The views of a scene show one set of named points, each view turned or mirrored, and shifted as a whole, with a little noise and some points left out.
(in the rows, 100 means zero)

Scene 1
View 1
K640: [140 102  80 116  75 126 104  86 118 101  84 113  86 103 108  97 113  76
  65  63 110  89  97 119  98  96  95  86]
K973: [141  98  80 123  67 125 103  82 128 104  84 109  88 102 106 106 112  83
  62  59 105  83 102 113  91  94 104  93]
K341: [115 119  88 100  75 112 101  92  93  89  98 116  96 110 100  77 106  82
  97  88 112 113 104 118  89  76  71  80]
K799: [123 114  95 112  72 102 101 105 101  87 102 109 118 120  93  78 114 111
 102  88  94 109 125 108  77  78  92 106]
K114: [129 114  85 102  80 119 107  97  92  87  86 122  90 107 112  76 115  71
  84  78 122 107  93 119  99  87  74  79]
K808: [133 113  88 119  77 122 107 100 102  88  87 113 102 111 105  83 116  89
  77  78 109  99 107 121 103  92  91  91]
K673: [113 115  87 104  68 116  95  76 112 101 104 106  87 106  95  94  95  77
  91  83 107 105 102 116  83  73  72  75]
K593: [135 108  88 102  74 105 103 100 106  95  90 118 100 113 107  84 119  95
  90  71 106 106 111 104  78  78  91 100]
K148: [126 113  89 100  69 111  94  98  98  85  85 115  91 108 105  89 109  86
  90  71 116 113 103 103  82  72  79  90]
K192: [132 109  81 118  47 126  77  81 123  89  74  99  59  97  98 135  92  84
  60  41 130 102  96  86  71  58  84  84]
K42: [119 120  88  99  89 113 114 102  83  88 100 123 109 115 107  58 116  76
 100  99 110 112 104 133 104  92  72  81]
K432: [125 116  84  93  78 113 101  95  90  91  85 123  83 105 113  75 113  69
  92  76 121 114  93 113  88  76  69  78]
K684: [136 125  88 117  62 127  90 117  82  58  64 109  79 103 108 101 113  88
  66  60 142 116  97  99 100  72  75  88]
K260: [118 113  90 119  77 117 109  91 106  97 110 108 115 115  94  76 108  92
  91 102  94  97 116 133 102  94  87  89]
K854: [143  88  80 108  79 107 110  77 135 123  96 117 103 111 106  90 118  90
  83  65  82  84 111 111  73  94 114 105]
View 2
K260: [113  84  89 101 127 104 111 104 101 108 107  88 122 101  85 112 119 133
 113  86 115 102 110 111 101 117 102 102]
K432: [116  97  87 102 111 117  97 112 107  81 103  93 119 107 116 111 100 113
  90 101 105 103  96  89  76  97  98 138]
K973: [ 87 110  77 100 122  91 106 119 102  71  99  72 118  80  90 119 114  85
 100  64 103 113 106  95 108 108 104 116]
K640: [ 92 106  78 105 119  96 108 126 102  73  98  72 119  87  95 122 116  87
 100  68 101 114  98  93 108 115  99 116]
K42: [132  80  89 109 117 119 111 113 109 105  99 100 122 114 102 110 107 142
  96 107 108  97 100 104  83 105  91 122]
K114: [118  94  85 106 111 116 102 123 107  84  99  90 121 109 110 115 106 113
  90  98 102 103  95  90  85 108  93 130]
K799: [118  93  87  74 131 116  91  94 102  93  98  86 113  91  71 100 105 135
 108  98 118  92 134 106  89 115 114 114]
K684: [106 109  88  76 104 127  79 137  98  66  96  71 121 114 106 122 112  88
  79 112 107  97  98  72  95 139 107 139]
K341: [118  91  91  95 114 117  94 102 104  93 110  92 117 110 107 110 106 125
 102 100 113 101 105  96  78 106 105 127]
K192: [ 69 126  86  76 107 102  72 110  93  47 118  61 113  91 116 119 111  59
  98  76 113 119 104  70  91 117 127 137]
K854: [ 96 107  74 100 135  87 112  97 110  74  93  83 109  59  75 104 102 105
 109  55 101 110 125 112  99  83 103 114]
K148: [108 104  87  84 115 116  87 109 102  77 105  84 116 101 103 110 104 109
  94  98 109 102 110  89  81 108 109 134]
K673: [ 97  97  92  98 116 105  94  91  98  90 125  88 117 104 116 113 110 112
 111  85 118 114 104  96  80 100 115 123]
K808: [112  94  82  99 120 110 105 123 104  89  94  83 119  99  87 116 112 114
  96  90 106 101 106  97 102 120  96 116]
View 3
K640: [ 99 100 102  63  76 112 135 110 107 100 111  96 137 103 121  58  94 106
 116  91 103  92 113  96 126 112  99  94]
K799: [ 91  97  83 123  84 108 105  90  99  85 112  91 117 112 115  74 127 104
 111 122  91  65  97 114  95  85 109  86]
K192: [115 133 134  77  96  89 140 114 111 120 122 109 155  99 146  58  85 102
 110  80 124  92 125  72 103  97 103  70]
K973: [104 104 106  68  78 106 134 111 108 103 114 103 147 109 126  47  92 105
 122  94 104  88 116  92 130 107 104  92]
K593: [ 94 112  99  99  78 107 125 100 104  94 108  98 126 101 127  76 114 103
 110 110  93  74 107 103 110  94  93  84]
K148: [ 97 113 101  97  89 105 128 104 101  99 111  90 124  94 126  84 107 104
 101  94 102  80 107  96  94  98  98  77]
K260: [104  77  75  96  81 111 103  97 101  87 116  87 118 114 106  63 116 110
 120 105 101  81  96 117 109 102 116 100]
K341: [104  98  82  96  84 109 115 102  99  93 113  82 111  92 118  93 113 112
 103  93 103  88 100 105  91 104 103  85]
K808: [ 83  91  92  84  81 112 126 105  98  94 109  88 125 106 110  62 105 102
 107  97 100  81 104 103 111 104 105  89]
K854: [111 110 103  85  64 105 126  99 118  94 113 110 142 112 136  61 110 110
 137 124  85  77 110 108 146 102  92 105]
K114: [ 87  99  86  79  80 115 130 108  97  94 104  81 115  91 111  88 106 107
  97  84 101  89 105 104 102 111  96  85]
K42: [ 86  82  68  94  76 121 115 101  93  83 104  73 101  93 101  94 117 113
 100  95  93  84  94 118  98 109 100  95]
K432: [ 98 107  88  85  79 113 130 107  99  97 104  82 112  84 121 100 107 110
  97  86 100  91 102 100  97 112  92  84]
K684: [ 70 110 111  86 102 107 142 117  87 102 105  86 128  93 111  67  92  92
  80  73 117  84 115  79  80  95 105  60]
View 4
K114: [ 90  87 109 114 107  95 117 116 123  90 122 101 113  87 102  81 112 126
  90 100 106  78  93 102 131 139  74  98]
K593: [100  99 115 114 110  85 102 131 105 109 112 109 120  86 101  59 101 114
  98 118 118  85  86 113 123 130  71  98]
K341: [ 96  99  97 104  92 113 113 111 123  89 115 102 123 101  96  85 101 115
  83 108 112  78  93 102 109 137  80  98]
K640: [ 98  92 125  99 115  79 116 116 103  86 114 114  91  78 116  59 105 131
  90 114 116  88 109  94 143 130  71 110]
K684: [ 91  85 124 121 113  84 129 142 117  72 147 132  99  93  80  73 111 125
  81 120 106  67  71  81 122 147  74 102]
K799: [106 108 110 109  92  88  92 128  97 117  95 111 147  82  97  63  99 115
  89 132 121  79  74 111 108 138  76  97]
K432: [ 90  91 105 114 111 102 116 120 125  93 126  99 108  97  97  80 108 116
  96  97 108  80  96 107 124 133  74  95]
K260: [105  99 108  92  82  94 102 102 102 101  89 103 141  74 114  74 106 127
  77 122 114  81  95  98 123 142  77 106]
K148: [ 96  98 110 111 108  94 111 131 112  93 125 113 112  95  95  67 101 114
  91 115 115  81  85 104 115 133  76  99]
K673: [100 108  99  97  97 111 111 111 116  88 114 108 115 103 101  75  95 110
  84 113 118  85 101 101 108 130  79 101]
K854: [108 108 122  93 116  72  91 118  85 117  89 105 105  73 127  39  95 120
 102 120 129 103 114 119 137 116  68 108]
K973: [103  99 131  93 114  74 113 119  93  86 110 122  87  79 117  48 100 129
  88 123 121  91 108  92 142 127  73 116]
K808: [ 98  90 119 106 101  82 111 117 104  95 109 110 119  76 107  71 109 131
  85 117 110  79  89  96 134 144  72 104]
K42: [ 92  87 100 113  90 105 109 107 123 104 105  87 140  83 106  92 118 125
  88  99 103  75  89 107 129 148  76  94]
View 5
K432: [118 100  89  91 105 110  84  71 102 105 111 122 106 112 103  83 107  80
 111  92 101 112 112 106  87  99 116 114]
K114: [116 102  80  83 107 109  87  75 108 101 119 124 119 101 106  90 109  66
 116  90  99 112 109 106  91 109 118 113]
K973: [102  92  75  93 102 113  81  96 136  91 121 120 133  85 123  91 146  61
 101  86  70 104 132 109  95 126  96 113]
K808: [103  84  83  76 107 106  97  87 115 100 125 129 120  93 110  90 113  65
 103  90  79 109 118  98 104 111 110 102]
K640: [107  98  75  89 105 111  83  90 126  92 124 119 129  89 120  91 135  60
 106  88  81 105 121 110  94 123 103 114]
K684: [ 88  87  96 105 133  93  87  81 130 116 103 135 116 105  89  94 108  62
 139  70  95  87 120 100  88 111 115  97]
K673: [109  98  97 100 100 105  85  94 102  96 109 115  96 109 121  87 124  89
  88  97  78 101 118 115  86  97  97 109]
K593: [107  71  83  90  96 114  88  76 115 103 114 126 113 103 102  74 116  84
 100  87  73 117 133  95  97 112 110 110]
K42: [117  91  89  63 102 108 104  76  87 101 126 128 100 105 105  87  90  79
  94 101  93 119 100  98 103  94 122 102]
K260: [106  81  90  63  99 106 106  98 100  94 130 123 104  92 121  90 113  80
  75 102  65 111 114 102 112  99 104  97]
K854: [114  76  66  83  77 126  81  86 125  87 126 114 129  89 122  71 143  80
  79  93  55 125 143 104 102 127  96 122]
K192: [ 90  96  95 138 119  98  64  98 143 102  92 115 118 104 113  91 153  72
 121  71  77  80 142 118  70 118  87 114]
K799: [ 98  54  94  78  97 107 103  83 110 106 116 130 100 101 102  74 105  95
  83  91  57 116 134  91 111 102 105  96]
K148: [105  81  93  98 107 105  85  77 115 106 106 124 108 109 100  83 112  85
 108  85  82 106 125 102  90 105 108 108]
View 6
K432: [ 96  87  86 107 105  77 104 125  88 106  87  77 103  91  89 112  96  94
  86  96  92  85 114 111  78  93  72 103]
K673: [ 88  86  88  96  90  66 102 129  83  94  89  83 112 112  93  93  89  85
  87 105  76  75 109  93  79  94  95  93]
K260: [ 99  78 104 121  80  72 113 108  84  74 116  84 100 108  95  86  86 101
  77  95  79  83  85  96  68  79  98 107]
K192: [103 104  49  81 122  61  84 153 101  93  73 103 126 106 102 102 100  39
  99  94  78  72 120 114  92  83 121  84]
K42: [ 96  78 109 127  89  82 115 108  89  97 104  74  96  93  87 105  95 119
  77  96  94  89 101 105  69  89  68 116]
K808: [109  84  89 122  99  76 105 114  94  79 108  89  98  92  97 101  97  84
  84  86  86  85  92 114  71  75  94 109]
K854: [116  83  74  86  94  63 104 113  54  70 126 103  83 102  87  99  67  54
  83  88  64  88  78 113  65  86  96  89]
K148: [100  94  75 103 104  75 101 126  90  91  90  93 109  97  83 110  97  91
  83  94  94  85 103 113  82  85  95 101]
K341: [ 92  87  92 109  94  76 106 123  87  94  92  81 109 104  84 104  94 107
  82 100  90  85 105 103  80  90  86 104]
K640: [113  85  80 109 106  68  97 123  89  85 108  88  95  89 107  99  91  50
  93  86  73  77  98 116  67  83  92 100]
K593: [102  93  73  96 101  74 105 119  76  83 101 100 105 105  75 109  88  94
  78  94  90  93  94 111  82  83  99  99]
K684: [105 101  67 123 123  83  94 135 122  92  79  96 117  87  94 114 120  81
  91  85 108  84 115 124  86  71 105 110]
K973: [116  88  73 101 104  67  97 125  87  77 111  97  96  94 108  94  89  41
  93  86  69  77  94 115  69  80 102  96]

Which points are out of place in each view (at most two, in the order of its rows)? Write none if all are in place.
view 1 => none
view 2 => K640
view 3 => K799, K192
view 4 => K341, K673
view 5 => K114
view 6 => K593

Scene 2
View 1
K762: [112  79 114  84  92  80  97  73 133  73  72  98 112  96  87 107  94  79
  90 115 116  79  87 102 105  63 101 127]
K465: [109  81 105 109  95  84 101  79 120  68  94 110 116  87  78  91  92  89
  96 106 104  83  87 107  96  82  95 117]
K330: [ 79  89  83  93  97  78  90 119  87  86 112 112 121  93  81  91  87  92
  96 106 108  93  61  99  85  86  87 104]
K493: [ 84  87  73 106 108  80  86  92  90  69 105 115 114  93  78  88  85  87
  94 106 107  87  74 103  88  89  86 105]
K441: [101  88 115  89  86  81 100 100 123  87  77  92 119  89  95 109  93  86
  90 112 109  79  79  88 109  76 103 118]
K27: [ 95  96 119 106  80  85 112 125 115  93  88  98 131  79  94 104 104 101
  94 109 103  80  77  82 111  98  96 114]
K641: [ 95  80 103 116  88  94 105  96 128  70  83 116 136  86  82  93 115 104
  88 113 110  80  86 104 105  96  91 123]
K374: [ 93  69  92  88 100  84  91  90 115  68 110 123 123  96  70  89  97  93
  95 111 115  97  73 126  82  71  84 117]
K438: [103  89  87  62 110  64  75  64 102  77  87  87  89 106  88 107  60  57
  95 111 114  85  77  96  86  47 105 105]
K757: [106  95  89  87 109  66  83  69  96  75  90  90  91  99  88 101  65  64
  97 109 104  81  83  90  92  66 103 102]
K283: [102  72  91  99 102  85  91  66 125  61  90 119 117  95  76  91  96  88
  89 112 116  85  90 118  91  73  92 121]
K733: [113  89 109  69  99  57  86  84  95  86 110  88  89  93  85 106  56  63
 109 105 101  90  69  97  80  51 103 101]
K521: [ 57  90  90  85  82  97  98 158 108 102  83 113 154  94  93 105 119 110
  79 117 127  90  54  90 105 100  81 118]
K606: [ 98  75  96 111  96  91  98  81 124  61  93 119 127  90  77  89 107  97
  89 112 111  85  88 113  98  87  88 122]
K533: [ 86  80  82  99 103  85  88  82 112  67  91 116 119  97  79  92  97  90
  88 112 115  84  82 108  92  81  90 115]
K517: [ 84 106 105  80  87  74  95 131  97 105  79  84 116  92 102 114  86  84
  88 111 110  81  63  68 109  87 100 106]
K312: [134  81 121 111  99  62 102  62 102  65 130 106  91  77  70  88  65  76
 119  97  85  88  86 116  78  70 100 102]
K807: [103  82 105  81  95  75  93  88 117  79  91 102 113  97  84 102  86  82
  94 110 111  87  76 103  93  67  97 116]
K274: [ 98  92  92  99  99  77  93  82 111  74  79  97 109  92  90 100  88  82
  90 113 108  78  90  88 103  84  98 111]
K21: [ 73  78  77 104 101  92  93 120  90  76 126 132 135  89  68  81 101 103
  97 105 108  99  61 119  79  95  75 106]
K840: [ 88  86  68  81 118  69  71  77  82  72 108 107  99 104  77  93  67  70
  96 108 111  93  69 106  75  67  91  98]
K266: [ 66 103  70 105  99  89  88 118  95  85  78 106 131  97  93  96 103  96
  79 114 117  79  72  76 104 104  89 107]
K187: [ 77  85  82  63  99  83  79  98 116  86  68  96 121 111  91 109  96  76
  77 120 132  86  68  94  99  64  95 121]
K648: [ 83  73  79 111 101  88  95  99  97  67 125 136 128  87  67  77  99 103
 100 104 106  99  69 124  77  92  80 107]
View 2
K330: [ 90  82  89  97 122  95  68 103  92 110 142 106  94  91 103 117  91  92
 111 115  78  78  90 121  87 124 106  79]
K641: [ 92 124 107 109 106  90 106  98  84  90 123 109  85  99 100 102  85  97
  88 115 110  64  93 102 110 112 102  74]
K533: [113 110 101  97 105  96  83  99 103  97 137  95  92  84 100 101  86  99
 104 108  93  71 102 112 109 113 102  70]
K521: [ 54  93  96  95 121  59  98 110  60 101 108 102  89  74  86 142 109  79
  91 108  94  68  92 126  71 104  97  81]
K438: [143  75  50  92  80  98  66 102 116 110 142  79 104  83 128  82 103 111
 115 102  89  97 118 116 114 117 104  69]
K517: [ 85  71  58 103 101  62  90 107  68  98 126 106  97  91 124 119 117  98
  97 118  94  94 101 103  77 113 103  73]
K187: [113  92  77  89  89  71  89 106  92 101 119  77  97  65 102 108 114  99
 103  97  97  79 117 125 101 101  97  70]
K283: [119 119 102 100  95 106  88  95 110  99 136  92  91  90  97  87  82 102
  99 106 102  70 104 112 123 114 103  74]
K27: [ 73  96  80 113 106  80 103  98  65  96 125 118  89 106 115 112  98  95
  83 122 108  80  88  96  91 119 102  76]
K493: [112  97  97  98 118  94  69 101 104  98 152 107  93  89 107 108  83  97
 115 116  81  76  94 112  99 117 105  70]
K441: [ 96  95  68 108  88  82 100 101  82  98 121  99  93  99 118  98 102 103
  88 109 111  86 102  98 104 111  98  75]
K266: [ 96  97 101  97 120  64  88 108  75  86 139 109  92  76 110 128 101  92
 108 119  86  72  99 103  78 104 103  66]
K465: [108 113  90 108  99 106  91  95  98  99 136 102  89 105 109  89  82 104
  93 112 105  74  94 101 116 121 103  75]
K733: [121  63  41 101  88 110  60  99 108 118 143  92 103 105 132  84  99 109
 108 106  88 101 106 115 108 133 105  76]
K648: [ 91 105 109 100 127 113  69  97 102 108 148 110  91 101  93 109  74  92
 106 113  82  67  81 120  99 128 109  81]
K606: [105 125 107 105 103 102  95  95  99  94 132  99  88  95  98  97  80  98
  95 109 106  67  95 108 117 114 102  73]
K807: [108  94  72 102  92  99  85  97  98 107 127  93  95  95 110  93  94 101
  97 103 101  84 104 116 112 119 102  78]
K274: [112 102  82 107  95  92  92  98  93  96 138 103  92  97 118  94  92 105
  97 115 102  82 100  98 107 115 103  72]
K21: [ 77  99 115  96 135 107  68 100  99 111 142 106  91  92  80 122  74  86
 110 113  75  66  80 130  92 127 107  82]
K762: [116 107  71 107  76  93 100  98  98 100 121  87  93  95 114  82  99 107
  90 103 116  82 111 105 122 112  97  73]
K757: [138  83  62 101  90  95  69 100 109 101 151  94 100  93 135  84  97 111
 114 113  89  93 109 100 109 118 104  67]
K840: [133  79  80  89 108 102  53 101 119 109 157  89 101  83 116  99  91 101
 125 108  71  85 106 124 102 122 109  70]
K374: [101 107  98  99 107 113  74  98 107 112 131  88  91  92  88  98  82  95
 103 101  93  70  95 131 115 124 103  80]
View 3
K533: [115 105 107  92 107  94 112  87 101  99 103 100 126 105 100  95  92  83
  76  90 104 100  96  93  94  84 122  89]
K374: [118 107 107 116 113  98  99  96 103 104 112  96 137 105  95  93  91  80
  77  91  95 108 100  92  80  87 133  98]
K330: [112 121 101 126  84 104 104 115 106  96 112  91 114  86  90 115  87  75
  80  91  81 113 110  91  92  95 111  89]
K266: [108 126  95  79  81  99 141 101  97  91  85  99  96  93 104 105  87  75
  82  90  95  93  99  81 102  88 100  66]
K441: [125 125  81  82 112  75 112  77 104  93 103  84 120 108 110 103  70  64
 101  86 102 102  96  82 126  80 111  94]
K521: [128 146  77 108  98 108 138 113 113  90  84  87  97  84 103 103  68  62
 101 103  64 103  99  56  85  74 105  55]
K606: [114 108  98  94 115  87 118  84 105 100 100  91 132 109 100  86  90  70
  76  93 121  96  91  86  86  84 137  92]
K757: [112 101 109  80  94  76  94  75  89  95 121 103 120 112 101 116  91  87
  82  72 105 106 105 113 141  96 100 110]
K312: [105  99 105 110  95  63  76  76 105 100 133  74 146 103  94 112  92  66
  72  74 140 117 108 120 120 112 137 134]
K465: [112 109  96  91 109  78 109  79 105  97 106  86 131 106 101  95  87  67
  80  87 121 102  96  94 102  89 131 101]
K648: [102 109 109 125  91  99 110 109 108 103 108  89 130  91  87  96 100  73
  61  96 109 108 103  96  65  99 137  90]
K274: [116 113  93  82 104  77 113  78 100  96 105  88 123 106 104 102  83  71
  86  85 115 102  98  93 119  90 116  96]
K840: [107  96 124 103  86  98  91  96  86  99 122 113 120 101  90 114 101 100
  70  79  87 109 110 117 114 100 102 105]
K762: [130 110  93  79 129  75 101  68 102  98 109  94 135 118 108  94  77  75
  97  86 106 102  90  89 122  75 120 104]
K21: [104 119 105 130  84 108 115 118 109  99 104  87 118  84  85 103  95  72
  66  96  95 109 108  88  64  99 129  81]
K283: [117  99 109  91 121  87 105  81  98 101 107  98 138 118  98  88  92  82
  75  88 112 101  91  96  94  84 132  99]
K493: [104 107 109 100  85  94 113 101  95 100 105  97 115  96  94 105  98  79
  68  87 105 102 103 101  97  99 115  90]
K27: [117 137  72  92  94  76 126  90 114  90  94  70 110  93 110 108  69  48
  99  90 109 104  98  74 111  86 117  83]
K187: [132 114 100  83 118  99 108  86  94  97 101 113 113 113 104  99  79  94
  99  87  67  98  94  84 118  69  95  86]
K438: [125  98 112  84 107  82  77  73  86  99 129 112 125 117 100 115  85 100
  92  73  86 110 105 119 145  89  94 116]
K641: [121 120  86  82 120  85 127  82 108  97  89  86 127 108 108  87  79  64
  87  95 113  94  86  74  96  78 131  81]
View 4
K762: [105  82  98 108  99 119 105 107 109  99 127 100 112  92 108  80 100  86
 147 104  67 108  73  90  73  80 108  99]
K312: [ 88  90  81  81  54 142  88 103 111  98 117  90 121  81 112  74  72 100
 132  76  67  91  89 115 107  79 117  43]
K283: [ 99 108  82  89  88 117  98 107 114 108 119  97 103  92 112  95  83 100
 136 100  88 113  77  89  67  66 116  89]
K266: [105  99  56 118 116 118  63 113  99 119 137 100 111  96 102 119 100 111
 105 106 100 119 103  97  92  86  97 139]
K517: [110  70  69 136 120 130  71 115  85 109 136 111 125  90 105  96 116  99
 119 103  69 115 104 110 107 107  91 129]
K493: [ 90 114  60  97  87 125  73 105 103 120 120 101 109  91 116 105  84 112
 114  94  94 118 102 105  94  73 108 100]
K840: [ 76 122  69 105  75 133  91  91  97 124 105 111 102  91 141  89  82  99
 123  81  80 123 116 107 105  72 100 103]
K438: [ 79 101  96 120  81 138 110  88 100 112 110 109 106  91 138  63  90  75
 143  83  61 115 107  98 104  78  97 110]
K606: [106  99  72  88  94 114  87 111 114 107 128  95 109  92 100 105  86 109
 130 102  92 111  71  91  66  70 118  89]
K648: [100 121  41  77  86 117  75 111  99 118 115 103 109  88 112 118  83 132
 117  98 101 125  86 115  77  69 119  74]
K441: [113  72  86 116 108 124  86 111 102 101 134 102 121  90 100  89 106  94
 134 106  69 108  81  97  87  94 105 108]
K274: [ 99  87  80 105  93 126  84 108 109 106 133  92 115  90 104  93  92  92
 127  98  79 104  87  94  89  84 108  99]
K187: [102  99  83 124 115 116 101  99  94 117 119 118 104  94 126  95 107  91
 138 108  76 132  93  92  75  81  99 136]
K27: [121  66  64 113 113 124  65 125  95  99 143  99 128  89  85 104 107 110
 118 110  79 107  81 107  91 102 109 102]
K521: [128  89  42 119 141 109  65 125  78 118 131 124 119  92 100 130 123 127
 117 126  92 144  83 112  76 100 104 132]
K807: [100  91  81 107  95 124  98 106  96 106 123 109 115  89 115  84  97  95
 138  99  72 119  85 104  85  83 109  95]
K21: [106 120  33  84  94 119  66 114  89 123 115 112 112  88 113 124  90 136
 114  99 101 136  91 122  82  76 115  84]
K733: [ 85  90  85 114  76 145  97  94  90 107 110 111 117  83 134  66  92  88
 136  82  53 112 106 118 116  90  99  85]
K533: [ 98 107  71  97  96 117  89 106 108 116 122 103 106  93 113 104  89 105
 126 101  92 120  85  95  74  71 113 103]
View 5
K312: [ 76  90  96  96 122  74  65 111 107  96  74  42  53 105 113 109  82 126
  80 136 126  86 120 109  80  51  84  69]
K187: [ 88  83 123  68 107  92 103  92  80  94  98 101 128 116  90  96 105 117
  89 100  82 105  79  95  86  81 118  70]
K274: [ 91  89 102  83 115  86  96 104  87 110  90  69 100 111  98  97  99 113
  94 116 108  82  95  93  91  64 106  85]
K330: [ 86  86 128  98 112  86 102  89  88 100  89  88 106  82 102 110 118 133
 110 137  91  82  96  76  83  74  89  73]
K521: [101  95 127  98 119  99 134  81  62 104  87 112 144  90  89  94 131 134
 124 130  68  81  63  49  87  54 112  87]
K840: [ 74  77 133  84  99  77  77  93 104  94  99  80  96  89 101 114 102 123
  91 123 101  93 113 110  78 103  85  60]
K465: [ 90  82  93  93 121  83  97 108  91 109  87  66  96 115  95  93  94 120
  98 123 110  81 102  89  72  52 103  89]
K757: [ 81  92 118  73 104  83  80 100 101 105  90  66  92 108 104 111  95 107
  81 112 110  90 102 115 102  90 100  69]
K517: [ 95 112 130  76 116 100 108  82  72 109  78  82 116 102 105 108 117 115
  96 120  92  82  65  75 133  69 110  79]
K283: [ 84  70  92  88 114  80  96 112  94 104  98  78 103 117  91  89  90 121
  98 113 105  92 107  99  54  65 107  82]
K21: [ 86  73 120 118 114  79 106  90  89  98  94  92 105  73  96 104 117 144
 123 149  90  78 104  68  51  66  83  80]
K641: [100  82  89  97 121  86 116 108  80 118  90  77 115 112  88  85 100 120
 111 122 104  73  91  75  68  46 112 101]
K438: [ 76  89 125  61 102  84  71  96 100  90  94  76  93 115 106 110  93 113
  68 101 105 109  99 120  99  95 101  52]
K493: [ 87  78 118  98 106  78  99  97  94 107  99  80 104  89  96 106 107 122
 109 131 100  77 107  90  74  83  90  83]
K648: [ 82  68 109 117 117  76 103 102  96 100  94  84  97  81  95 101 110 139
 119 145  98  76 114  74  43  64  84  82]
K762: [ 90  88  94  70 119  91  94 106  85 101  85  74 105 133  97  88  88 115
  82 103 104 100  88  98  84  55 119  78]
K441: [ 95  98 104  76 121  95 103  98  79 106  77  73 110 119 101  95  99 116
  90 112 100  89  79  87 103  51 115  87]
K374: [ 79  74 110 103 118  81  93 100  95  90  89  83  93  96  97  99 102 139
 101 133  98  94 107  86  51  59  92  70]
K27: [101 105 102  93 128  96 115  97  70 114  76  73 108 106 102  97 111 120
 108 132  97  73  73  65 106  41 111  96]
K733: [ 74  98 125  74 114  88  69  92  98  84  79  65  78 105 114 115  96 126
  73 121 107 106  96 109 107  74  93  51]
K807: [ 86  89 109  81 119  90  91 100  86  99  86  79  99 116 101  98  97 123
  85 115  99  98  92  94  84  60 107  71]

Which points are out of place in each view (at most two, in the order of its rows)? Write none if all are in place.
view 1 => K274
view 2 => K648
view 3 => K330, K641
view 4 => none
view 5 => K374
